A landscape with many valleys, sampled at points; each row gives a point and its height.
From any point a ball takes the steepest step (drop divided by distance) to one of its 4 nearest points. It stops when none of these is lower. Distance is the straight distance between rows; heights are no part of it.
J861 height 5.90: [160 102 128 150 148 152  74 132 103 145 146 133 139  92  89]
J905 height 1.95: [104 183 115  93  99  89 165 145 152  90 117 127 113 160 143]
J12 height 2.94: [163  98 122 169 143 170  55 112 137 151 148 123 114 106  95]
J156 height 2.86: [146  99 128 153 129 173  78  91 174 153 136 123  98 108 104]
J396 height 4.06: [167  86 125 158 148 160  56 128  97 153 155 124 131  99  86]
J649 height 3.19: [154 113 109 128 110  99 125 155  69 111 161  91 117  86  91]
J900 height 1.71: [ 74 153 131 121 132 113 190 123 146 139  98 137 152 170 192]
J260 height 4.43: [131 206 109  68  99 115 158 187 105  91 121 147  98 167 143]
J518 height 0.74: [ 62 184 125 113 129  86 216 143 152 136 108 113 135 182 197]
J231 height 4.07: [161  98 113 140 127 117 108 150  75 126 150 100 142  82  83]
J563 height 1.20: [157  90 128 170 139 175  60  95 168 149 147 117 105 106 103]
J696 height 4.67: [157 128 130 139 121 114 126 146  84 113 156 113 123  93  97]
J630 height 2.97: [171  83 123 172 139 166  42 104 115 148 157 109 118 101  91]
J182 height 4.34: [ 69 159 141 132 149 132 205 123 153 154 112 147 148 186 206]
J595 height 2.35: [ 73 163 132 118 131  99 200 133 153 135 104 128 152 171 193]
J400 height 2.16: [142 142 141 133 122 118 146 134 115  98 135 136 125 107 117]
J601 height 2.07: [127 130 145 121 136 143 144 117 133 109 104 148 134 123 125]
J316 height 5.93: [ 85 118 150 118 144 140 144 101 159 175 120 145 131 185 186]
J256 height 4.50: [173  54  97 147 144 129  50 139  70 137 141 120 146  85  59]
J487 height 3.77: [ 78 152 141 126 147 124 193 121 149 155 108 143 150 181 201]
J944 height 1.38: [139 149 143 117 120 111 153 126 126  92 126 131 120 121 126]
J770 height 3.12: [ 71 159 139 128 137 117 192 130 146 148 108 138 153 176 197]
J846 height 2.31: [104 130 135 111 129 124 161 117 149 116  97 150 141 132 146]
J237 height 5.08: [ 79 140 144 121 150 141 171 117 148 168 112 155 148 183 197]
J15 height 2.96: [ 78 196 107  77  98  90 186 161 157 121 114 126 114 180 167]
J502 height 2.79: [126 121 141 126 151 156 118 111 147 138 110 151 118 114 120]
J22 height 5.07: [ 88 112 150 114 143 146 134  92 154 168 112 143 135 172 166]
J465 height 1.17: [131 161 133 109 107  99 154 138 136  80 126 128 112 140 130]
J755 height 1.41: [121 152 138 110 115 108 165 124 146  95 104 140 133 139 137]
J721 height 3.81: [157 114 127 138 117 114 119 147  79 114 157 101 123  86  90]
J982 height 1.35: [127 188 125  87  97 102 152 161 129  85 130 131  95 157 131]
J827 height 4.47: [154 136 139 134 116 100 136 144  95 104 154 112 117  94 107]
J279 height 2.65: [175  68 128 193 124 179  39  88 148 142 167  97 122  98 104]
J489 height 3.20: [ 96 139 129 114 130 115 170 117 146 124  94 143 149 151 159]
J688 height 0.90: [156 135 117 127 108 104 123 153  78 107 154 100 111  95  99]
J59 height 1.42: [148 171 130 104 100 101 134 161 100  93 147 120  88 134 126]
J225 height 4.48: [171  48  86 133 132 116  54 147  69 108 140 108 154  67  56]
J158 height 0.91: [138 175 127 102  99 102 149 153 119  84 140 127 100 144 125]
J208 height 4.54: [167  89 118 148 141 134  71 144  78 133 152 120 148  88  73]
J574 height 3.18: [173  50 137 191 116 178  58  78 175 144 144  91 131  84 107]
J474 height 1.86: [ 92 161 124 108 108 100 178 118 154 100 100 134 139 149 154]
J293 height 3.52: [172  73 111 166 143 150  39 126  89 156 147 121 132 102  86]
J794 height 3.75: [136 100 135 140 138 156  92  75 181 167 123 119 102 116 123]
J952 height 4.05: [167  72 107 155 146 141  54 134  81 150 148 120 149  93  72]
J815 height 1.13: [110 123 138 117 140 134 147 106 147 126  99 154 132 130 136]
J430 height 4.02: [162  63 135 185 121 183  72  80 188 153 144  92 131  91 113]
J746 height 2.29: [ 86 169 121 103 108  87 182 134 155 113 107 123 134 167 161]
J938 height 3.72: [ 62 174 135 126 141 109 214 131 148 148 113 137 140 181 205]
J345 height 3.82: [ 93 112 140 108 137 131 146 106 154 148  99 156 135 150 152]
J58 height 2.91: [137 190 124  73  97 110 141 188  98  98 129 136  89 162 132]
J596 height 5.32: [ 82 132 139 112 137 132 162 106 145 147  99 147 150 164 169]
J764 height 7.94: [154 118 137 145 143 142 102 135  99 131 144 134 144  89  91]
J107 height 2.03: [ 98 212 103  71  90 104 172 180 144 107 110 140 104 178 148]
J431 height 4.32: [149 131 141 136 134 133 130 132 113 108 131 141 128  98 107]
J890 height 6.40: [154 118 138 150 155 161  98 122 130 132 136 146 127  98 105]
J676 height 3.56: [108 105 146 115 141 137 121  90 161 163 112 145 122 138 133]
J480 height 4.41: [140 124 138 129 152 153 114 123 133 131 124 151 128 103 106]
J170 height 4.35: [167  75  88 131 125 112  90 150  71 110 147  96 154  69  68]

Two balls start at each pair of points below. Name the first point that both come to, or write -.
J431, J755 | J465
J316, J905 | -
J208, J256 | J293
J474, J237 | -
J630, J764 | -

Write out the way that a ball takes from each point below.
J480 | J502, J815
J861 | J396, J630, J279, J563
J260 | J982, J158
J225 | J952, J293, J630, J279, J563
J170 | J231, J649, J688
